Points on a hilly landscape, in no order, each with its height.
A ball rolls from a point to the lowest of its 2 nearest points, and stops where none of them is lower. Distance is the straight distance between rows; heights are no part of it.
Z456: [-26 -13  30  38 -24  31  29  25   5 -10  39 -30   8  -8 -17  27  14  -5
  20   9  -7]  (h 348)
Z113: [ -8   4  39  24 -26  40  16  17  17   7  26  -1   5   9 -23  32   6  -6
  34  22 -23]  (h 366)
Z202: [ 25  18   0 -38 -40 -35  -6   4  -1   1 -36   2  -5   3  -9  25   2 -24
 -17  27 -43]  (h 593)
Z687: [ 44  40  35  -8  26 -63  13  19   6 -21 -12 -11 -19   5  17 -11  -7 -42
 -24 -35  15]  (h 409)
Z842: [-64 -28  -1  25  -1  43  23 -22  -2  22  -1  14  29 -25  31   5 -10  -9
  11 -18   1]  (h 621)
Z162: [-52 -13 -45  11 -12  45  13 -37  -7  34  13   2  44 -20  -3  -3 -24  -3
  -4  -1   8]  (h 552)
Z125: [-11   2  -1 -29 -23  35 -11  -9  14  29 -22  33  -1   6   7  19  15   1
  11  28 -27]  (h 337)
Z691: [ 53  41 -12  -7  14 -52 -32   7 -15  -2  16 -12  -2  43   5 -18 -45 -14
   8  -1 -30]  (h 267)
Z679: [ -2   6 -20 -26 -41   9  14 -23 -15  33 -36  19  40  -7  11  31 -28 -29
  -4  12 -46]  (h 612)
Z312: [-44 -16 -49 -13 -11   4 -11 -13  -8   4   3  17  -8   2   1  -9  18  30
  -4  29   3]  (h 410)
Z597: [ 15  12  18  21 -10 -34   3  28  -3 -22  27 -10 -10  32  -6   1  -8  -8
   3  21   3]  (h 582)
Z915: [ 20  28  -7  -9  41 -21 -39   5   4 -15  13 -11 -31  12   7 -28 -28   2
  -7   1  22]  (h 393)
Z697: [ 25 -16  34  23  -7  37   8 -14   7  13  13  41   6  26  25   7  -6  -5
  20 -17 -33]  (h 285)
Z464: [-30 -32 -12   2   2  12 -25  -5   1   2  -2  30 -29  19  39  -6  36  50
   6  12 -24]  (h 774)
Z892: [-15 -12   7  21  32   8  14  17   8  -3  31 -30  22 -15 -29 -14  15  15
  18 -24  58]  (h 503)
Z895: [ 36  43   3  13  34 -29 -27  26 -10 -11  35 -28 -11  38  -5 -14 -43 -18
  18  -3   2]  (h 296)
Z975: [ 18  -2   8  24  13 -29  45  26   7 -21 -16 -44   5 -26 -36  20   5 -23
 -16 -22  33]  (h 316)
Z817: [-16 -14 -37   0   2  26  12 -27 -21  18  -4  -3  36 -18  -6 -19 -19  11
  -8 -18  33]  (h 575)
Z467: [ 12 -29  26  26  -1  11  58   1  -5  12 -17  23  39  -6  34   8  -3 -22
   1 -44  11]  (h 236)
Z729: [-71 -28  -1  12  -2  31   3 -10   3  -9  31 -14 -13 -19  -2  -2  32  28
  12  -3  13]  (h 731)
Z640: [-30   5  48   5 -31  29  14  25  24   1   6  -7 -27   1 -24  36  36  -2
  25  27 -19]  (h 379)
Z43: [-36 -15 -35 -14  14  -3 -34 -14  -4 -11   1  12 -38  -3  15 -29  21  43
 -14  19  20]  (h 346)
Z781: [ 31  38  30 -18  64 -46   3  31   4 -14  -7  -4 -20   5  -1  -6  -1 -32
  -1 -31  38]  (h 313)
Z54: [-66 -12 -40  -9 -20  25  -8  -8  -2  37  -5  15  10   4   4  11  20  23
  15  21 -22]  (h 454)
Z367: [ 10  -6 -13  -8   1  55   3 -42  -8  16  -7   4  31 -21  -6 -13 -34  -1
   5 -17  16]  (h 497)
Z562: [ 35  18 -33 -27 -28  -5 -24  -8 -23  32 -20  11  49  14 -29   2 -36   2
  15  15 -44]  (h 396)
Z720: [ 29  -6  27  27   1 -34  30  31  -5 -22  11 -23  22   7  -8  -5 -14 -19
   4 -24  29]  (h 284)
Z134: [ 23   2  -3  -6 -30  -1  26 -27 -16   9 -22  16  26   2  10  12 -23 -26
 -14  -3 -27]  (h 628)
Z714: [ 15   7  26 -14   9 -15   9  -3  12 -18 -27   3 -28 -18   7 -11  10 -16
 -29  -9  32]  (h 97)
Z583: [-37 -41 -28  15  18   9 -29  -1  -2   3  31   4 -16  20  20  -6  30  75
  14   6 -18]  (h 763)
Z543: [ 33  -4  20  16   7  37 -11 -22  16   2  14  18  -4  14   0 -11 -17   9
  15  -6  -1]  (h 324)
Z608: [ 23  56  -6 -22   4 -49 -25  14 -24 -17  10 -52 -12 -13 -32  -9 -41 -32
 -12  18  -8]  (h 597)
Z626: [ 19  10  16 -16 -21 -45  -6  -6   7 -25 -12  29 -36  22  34  -4  15 -21
 -44   0 -17]  (h 458)
Z741: [ 22  58  15 -20  21 -37 -16  21  -6 -21   3 -57 -34 -33 -36  -7 -31 -35
 -23  -4  21]  (h 574)
Z519: [-20 -28   2  -9  -4  29 -11 -19   5  13 -13  51 -22  15  47   5  24  18
   0   3 -41]  (h 772)
Z739: [ 33  15  -7  -7 -12 -36 -14  -2 -14  -3  -2   7   8  29  -9  -4 -30  -5
  -4  17 -23]  (h 245)
Z276: [-19  24 -27  12  28 -23 -43  27   4  -5  37 -30 -33  28 -22 -12  -4  22
   6  27   8]  (h 637)
Z983: [ 10  -1  20 -15  74 -35   4  22  11 -14 -12  15  -7  -3   1 -11  18  -3
   2 -25  47]  (h 37)
Z881: [ 14 -31  12  41  17  40  10   1  -4   9  24   4  34   9   8 -10 -19  19
  28 -31  13]  (h 776)
Z309: [ 10  11   5   3 -32 -37  10  19  -5  -8  -8  -3 -13  19 -11  23   7 -18
  -9  32 -18]  (h 588)
Z683: [ 33  15 -19 -14 -26  28 -13   4  -2  53 -24  22  44  31 -15  19 -28   4
  28   6 -44]  (h 386)
Z690: [  3 -10  16 -12  46   3  14   1   9  -4 -23  11   3 -20  -1 -13  21  11
   5 -23  43]  (h 309)
Z663: [ 14  -7   4 -16 -36 -29  24 -19  -2 -12 -33  37 -24   6  47  10  17 -28
 -45  -1 -27]  (h 472)
Z231: [-19 -14 -11  24   5  45 -11 -17   8  10  40  -9   2   0 -24  -6  -5  36
  24   7   6]  (h 667)
Z382: [-32 -17  17  -1  25  44  15 -15   8  -2 -14   8  -7 -39   4  -9  24  10
  -1 -22  43]  (h 489)
Z360: [-39  21 -20 -32 -28 -13 -16  25  17   4 -12 -13 -26  -2 -38  17  36  15
 -11  51   3]  (h 473)
Z855: [  1  11 -23 -32 -45  -4   6  -2  -7  19 -44   7  17  -3 -11  32   3 -19
  -7  34 -34]  (h 600)
Z371: [-48 -12  -9  11   4  57   0 -33   4  12  20   0   6 -24 -11  -6   6  13
   7  -3  19]  (h 697)
Z136: [ 22 -15  39  10  11 -16  50  14   8  -9 -23  22  10  -3  36   3  26 -19
  -6 -48  21]  (h 344)
Z528: [-31  16 -18 -11 -32  11   5  -1  12   0  -6 -23 -19 -27 -42  30  23 -13
 -16  40  -3]  (h 493)
Z861: [ -7   3 -30  -8 -31   0  17 -26 -14  -1 -16 -23  15 -34 -24  13 -13 -14
 -24  11   9]  (h 496)
Z30: [-34 -16 -18  -9  -7   3  -2 -19  -8 -16 -20  22 -31 -18  33 -18  31  15
 -28  16  10]  (h 242)
Z530: [ -3 -15   4  12   7  34 -23  -3  15   6  18   9 -14  15  -6   5   9  38
  29  20 -21]  (h 656)
Z82: [ 46  23  -9 -39 -16 -30 -33 -23 -23  -6  -4 -26  22 -37 -29 -25 -49 -18
  -7   8 -23]  (h 431)
Z483: [ 27  26   7   0  11 -53  13  24  -2 -22 -24 -59 -21 -27 -35   4 -19 -34
 -41 -14  16]  (h 540)
Z415: [ -6 -12 -28 -47 -13 -11 -19 -30 -12 -18 -33  26 -22 -27  41 -12  15   7
 -45  18  16]  (h 40)
Z734: [-13 -11  25   6  16  79   8 -37  13  10  -8  16   5 -31   9  -8  -3  -2
  15 -24  21]  (h 640)
Z728: [ 26  -1   1 -12   9  71 -31 -41  14   9   6  17   0 -16  -8  -5 -27   4
   7  -1   2]  (h 392)
Z599: [ 36   2  17   6 -10 -16   5 -10  -5 -10  -5  17   0  22  13 -11  -9 -12
 -14  -5  -5]  (h 271)
Z886: [  3  -4  24   3  -2  36  23 -28   4   0 -17  15  -2 -23  16  -1   2 -21
  -6 -16  14]  (h 721)
Z929: [-21  17 -23 -28  -5  -5 -45   3   9  -5   2   1 -42   0 -14  -3  20  16
 -13  53   4]  (h 448)
Z281: [ 27  27  -9  16  55 -19 -28  15   4  -3  23 -25  -5  25  -7 -26 -37   5
  19 -19  35]  (h 345)
Z388: [-11   0   3  20  16 -30 -16  25   3 -25  30 -16 -23  18  15 -20   7  16
   3  10  17]  (h 571)
Z512: [ -1  27 -54   0  15 -40 -44  13  -3   5  28 -23   2  33 -29  -8 -22  28
  13  29  -8]  (h 625)
Z491: [-44 -36  -8  19  28  48  22 -22  -7  27   7   6  38 -25  14 -12   3  19
  22 -39  29]  (h 698)
Z357: [ 20 -14  30  11  15 -43  21  19   1 -19  -8  29 -10  21  49 -20  32  -5
 -20 -37  15]  (h 412)
Z685: [-13   7  -7  12  20   3 -42  18  27   2  40 -13 -29  20 -20  -2  15  41
  30  28  -9]  (h 647)
Z527: [ 12  -7  -7   5 -45 -39  42  -3 -12  -8 -28   4  -2  11  26  17   5 -27
 -29   8 -33]  (h 484)
Z914: [ 17 -15  -9  21   9 -20 -25  25   6   0  28   8 -13  43  21  -3   0  36
  23  14 -24]  (h 424)
Z485: [  6  22  11 -18 -24   4 -25  45  32  28 -26   6 -19  44  -4  10  29  26
  23  26 -19]  (h 402)
Z277: [  9  16  -7 -11  -6 -23 -35  31  10   5   0  10 -22  45   0   2  10  21
  13  28 -20]  (h 413)
Z498: [-25  -8  -2  20  29 -24  -3  31   1 -21  29 -27  -4   1 -14 -21  21  22
   4  -7  49]  (h 548)
Z524: [ 23  -7 -21   7  -6 -46  31  14  -5 -22 -43 -44 -16 -26 -22   8  -2 -32
 -46 -22   8]  (h 510)
Z474: [  6   2 -20  -8 -10  46 -16 -20  -1  41 -15  33  24  14   4  16 -16   6
  20  13 -39]  (h 367)
Z848: [-34 -44  21  38   4  51   9  14 -10   1  47  -9  38   5  25  13   3  24
  35 -22 -19]  (h 488)
Z939: [ 11 -10 -24  16 -40 -41  38   5 -13 -19 -34 -34 -17 -10  -4  24  -1 -31
 -48   2 -26]  (h 494)
Z237: [ 30  -1  24  12  11 -20  28   5   1 -10 -21  -6   5 -15 -16  -2  -6 -26
 -11 -25  32]  (h 215)
Z989: [ 18  15 -28 -15 -21 -21  -6 -24 -26  -9  -9 -28  29 -32 -35 -11 -34 -12
 -18   9  -1]  (h 463)
Z292: [ 44  23  -5 -38 -36 -17 -17 -19 -26  10 -17 -13  43 -23 -40  -2 -36 -18
   6  17 -46]  (h 411)
Z824: [ -8 -27 -12  25   2  -3  -3  13 -10  -6  27   4  13  20  18  -9   4  35
  14   2   0]  (h 441)
Z346: [ 61  46  39 -34  12 -51  -7  -6  12 -22 -12   5 -12 -16  13 -12  -6 -52
 -34 -56   0]  (h 447)
Z50: [-18   3 -10  12 -21   1  22  -4  -2 -13   3 -21  -9 -18 -26   8   7  -4
 -14  19  14]  (h 511)
Z212: [-18   7  38 -14 -25  27 -15  32  27  14 -14   7 -24  24  -5  22  46  17
  33  27 -26]  (h 391)
Z762: [-11 -32  17  27  32  32  32   5  -5   3   5   5  35 -11   8  -3   8  17
  29 -43  33]  (h 751)
Z301: [-15 -35 -14  35   2  24  -4  15  -1   6  53 -15  29  19   4  11   5  43
  33   1 -21]  (h 460)
Z244: [-51  -5 -58 -17 -25  37  -8 -34  -3  41   3   8  27 -15 -15  15  -4   2
  -1  20 -10]  (h 495)
Z106: [  0  -2  33  -2 -24  32   5  -3  15  21  -9  39  -7  21  13  24  11  -5
  20   6 -45]  (h 314)
Z779: [-24 -26  24  35  -2  62  15  -8  -6  17  24  11  16  -3  20   9  -5   1
  32 -11 -17]  (h 524)
Z601: [ -4 -37  19  10  45  -6  48  20  -7  -4 -11  19  38 -16   5   9  27   4
  25 -34  34]  (h 785)
Z658: [  3 -10  23   8  -9 -51  15  20   3 -27   1  11 -31  20  42  -6  24  -9
 -31  -2  -5]  (h 443)
Z420: [ 54  14  18 -25   0 -15   1 -25  -6 -13 -20  14  11  -6   6 -23 -25 -26
 -22 -29   4]  (h 325)
Z105: [  9  47 -40 -23  12 -43 -46  10 -21  -7  22 -38  -8  13 -30 -18 -35  -7
  -2  27   0]  (h 611)
Z705: [  2  33 -13 -26  22 -26 -54   8   1 -18   9  -2 -51  10   2 -13  -9   3
 -12  34   2]  (h 425)
Z596: [  4  -2  13  17  37 -26  33  30   5 -13   2 -26  27 -21 -41   5  10  -5
   7 -20  57]  (h 420)
Z306: [  8 -12  29  43 -13   6  32  29  -3 -14  29 -28  17   1 -10   8  -1  -5
  14  -3  17]  (h 322)
Z392: [-64 -35 -32   8   6  34 -17 -16  -4  15  40  -8  -2   1   4  -5  29  48
  18   4 -12]  (h 749)
Z908: [-45  -5   3  21 -14  54  16 -23  10  31   9  13  31 -11   2  20 -21 -14
  22   0 -20]  (h 564)
Z107: [ 18 -10   2 -45   6 -20  -5 -20   3 -19 -35  23 -33 -30  37 -15  17 -13
 -50 -12  25]  (h 230)
Z249: [-24 -21  17  12 -11  26  17 -20  -3   1 -11  28  -6  -2  37   1   8   1
  -4  -9 -12]  (h 752)
Z189: [ 62  24  34 -30  24 -24  16 -12  16 -17 -27  19   9 -20  -1  -8   2 -43
 -18 -56  14]  (h 406)

For each start below, name the point where the ball stops.
Z528 -> Z739
Z519 -> Z983
Z989 -> Z697
Z464 -> Z467
Z162 -> Z415
Z524 -> Z467
Z685 -> Z467

Call two points neighbours if one is among the 2 nearest of the other. Go from one point of each pair to the other, from neighbour to neighbour, staying as low as possible. Name the highest point that can't be avoided.
Z415 / Z739 -> Z817
Z697 / Z983 -> Z50
Z739 / Z983 -> Z346
Z237 / Z415 -> Z107
